Points, in no order, along strands that fork and pass close to each other.
In the rows, 128 means zero.
Points whose rows are less than 57.5 apart are linked; no others are. Some points are linked to none.
j_261: [113 131  97 106 137 186 130 136 111 131 160 116 157 138 148 142 135 167]
j_891: [ 94 122  97 103 140 127 130 117 128 108 136 139 161 192 145 146 152 152]
j_159: [109 155 135 155  63 101 129 150 114 124  97 109  95  60 120 100 101  98]
j_505: [192 146 145 118 159 222 132 150 127  84 215 129 141  94 134 145 135 124]
j_752: [113  67 124 135 114  97  93  93 139 175 103 145 100 141 129 100 123  88]
j_971: [124 135 122  92 164 163 146 134 138  76 172 163 163 143 152 154 170 153]
j_841: [107  62 108 129 116 112  85  99 135 167 111 131 100 155 130 108 120  98]
j_323: [125 117 124 142 161  70 118 116 139 113 109 155 145 190 116 145 160 137]
j_913: [129 134 107 116 151 190 131 145 106 128 168 123 153 120 143 142 147 165]
j_133: [115 114 122 145 150  96 109 130 126 134  89 158 130 153 117 115 138 127]
j_806: [135 104 163 155 117  42 137  60 166 164 101 155 116 149 132 126 122  83]
j_643: [178 134 121 136 154 199 153 154  99 151 177  95 130 108 120 131 143 174]
j_187: [183 131 121 144 155 187 159 159  96 167 154  80 118 113 108 119 136 179]
j_717: [ 95 120 102 102 137 110 135 106 136 103 134 135 166 208 148 156 150 148]
j_964: [122 146 136 148 141 123 119 171 115 144  81 141 127  98 115 111 113 136]
j_662: [115 141 140 158  64 105 130 149 115 144  91 106  98  64 124  95  87 102]
j_716: [154 158 147 163 115 137 152 187 102 159  90  80 106  76 102 103  87 150]
j_887: [114 102 142 150  94  95 112 115 132 174  85 138 109  94 127  90  97  96]
j_252: [117  86 108 136 133  74 109  80 143 125 119 132 129 214 133 144 139 110]
j_738: [132 127 168 157 112  36 139  74 163 140  94 156 120 141 124 128 119  88]
j_893: [ 96 130 102  94 141 151 140 123 128 106 147 141 166 171 152 148 152 159]
j_936: [105  98  84 126 130 151  95 133 109 152 123 104 125 151 131 122 120 146]
j_194: [113 132 113  98 158 161 142 132 130  94 161 155 165 149 148 147 167 158]
j_639: [171 160 148 159 142 153 162 189 101 170 102  84 111  85 100 107 104 167]
j_408: [122 105 113 139 147  69 114  95 138 114 122 139 146 214 128 153 150 129]
j_32: [122  87 154 136 111  54 139  58 167 190 105 157 104 136 133 114 122  73]
j_843: [168 143 134 110 131 223 151 131 113 112 206 105 154 113 147 144 119 156]
j_36: [130 124 112 146 157 148 114 164 104 155 110 130 132 112 118 117 133 155]
j_816: [128 145 172 151 105  36 140  89 160 121  90 154 119 135 115 128 119  92]
j_763: [117 108  94 137 146 154 102 147 102 152 121 117 131 138 127 121 132 155]
j_388: [116  72 139 134 113  73 116  71 154 186 105 155 100 141 134 106 124  76]
j_909: [182 136 132 156 155 167 158 172  98 178 123  81 112 103  98 108 120 175]
j_110: [100  70 101 123 116 101  93  86 138 149 117 132 109 184 133 118 129  97]
j_209: [110 138 114  87 125 197 140 124 123 127 164 119 174 139 163 147 117 167]
j_443: [189 144 146 107 178 215 119 155 139  73 207 147 137  87 135 147 145 116]
j_533: [129 141 129  88 122 215 145 121 120 133 178 108 172 129 165 147 102 169]
j_819: [175 139 144  95 189 203 119 149 150  60 196 163 140  93 138 148 155 113]
j_277: [150 143 130  99 124 219 151 124 115 127 192 102 163 121 156 146 110 165]
j_534: [125 161 171 145 117  38 135 110 154 103  81 152 121 133 108 134 121 101]
j_25: [170 133 148  84 206 172 129 153 163  63 175 176 139  93 133 144 172 121]
j_384: [131 100  89 128 126 176 111 142 104 165 138  69 117 140 120 126 114 170]
j_815: [114 113 142 152 116  88 112 117 130 155  77 154 116 120 122  97 110 102]
j_340: [102 166 131 145  67  88 130 141 119  99 102 124  89  67 116 109 123  83]
j_627: [106 112 103 117 135  84 126  96 140 107 130 128 159 224 142 162 146 136]
j_207: [111  75 108 129 124  78 105  71 144 139 119 131 116 205 134 135 135  96]
j_410: [117 175 165 126 117  46 139 132 147  86  81 147 118 121 100 136 129 106]
j_311: [107 172 142 137  74  53 142 110 137  80 105 136  90  91 108 121 143  78]
j_249: [126 138 123 140 163 140 118 171 111 146 101 146 136 108 115 119 137 154]
j_288: [113 183 155 120 108  46 138 134 143  68  91 138 104 108  94 138 133  97]
j_213: [ 92 100  83 106 113 167  97 129 120 153 128  84 130 163 136 135 107 149]
j_959: [124 145 140 156 119 121 120 169 111 150  79 122 118  88 113 103  96 131]
j_123: [102 165 133 142  65  69 137 117 126  92 107 134  87  75 113 111 140  75]
j_517: [162 135 118 126 154 201 142 151 103 135 183 113 144 105 134 138 146 167]
j_951: [133 134 137  85 171 160 149 130 156  54 179 170 163 140 153 158 174 145]
j_474: [141 153 144 160 118 132 133 184 105 154  86  98 113  77 110 105  92 144]
j_471: [113 177 148 130  88  41 138 114 139  67 102 132  89 102 100 134 145  82]
j_157: [180 149 144 115 141 226 143 139 119  93 215 121 150 105 144 146 121 136]
j_633: [111 118 144 148  66  96 126 124 128 170  93 121 104  69 129  89  86  92]
j_341: [ 85  99  93  89 100 169  94 126 135 159 128  76 127 171 139 141  92 146]

A fork is a point with three links, a tip a point with one. Leave the first point through the second and follow the links. Name the first fork or tip that comes.
j_194 / j_893 -> j_408
j_123 / j_340 -> j_815
j_717 / j_891 -> j_951
j_843 / j_157 -> j_25
j_763 / j_936 -> j_341

Name the points in between on the shortest way along the links from the first point to the second, in order.
j_716 / j_763 -> j_474, j_959, j_964, j_249, j_36
j_909 / j_517 -> j_187, j_643
j_893 / j_408 -> j_891, j_717, j_627
j_410 / j_662 -> j_288, j_471, j_311, j_123, j_340, j_159
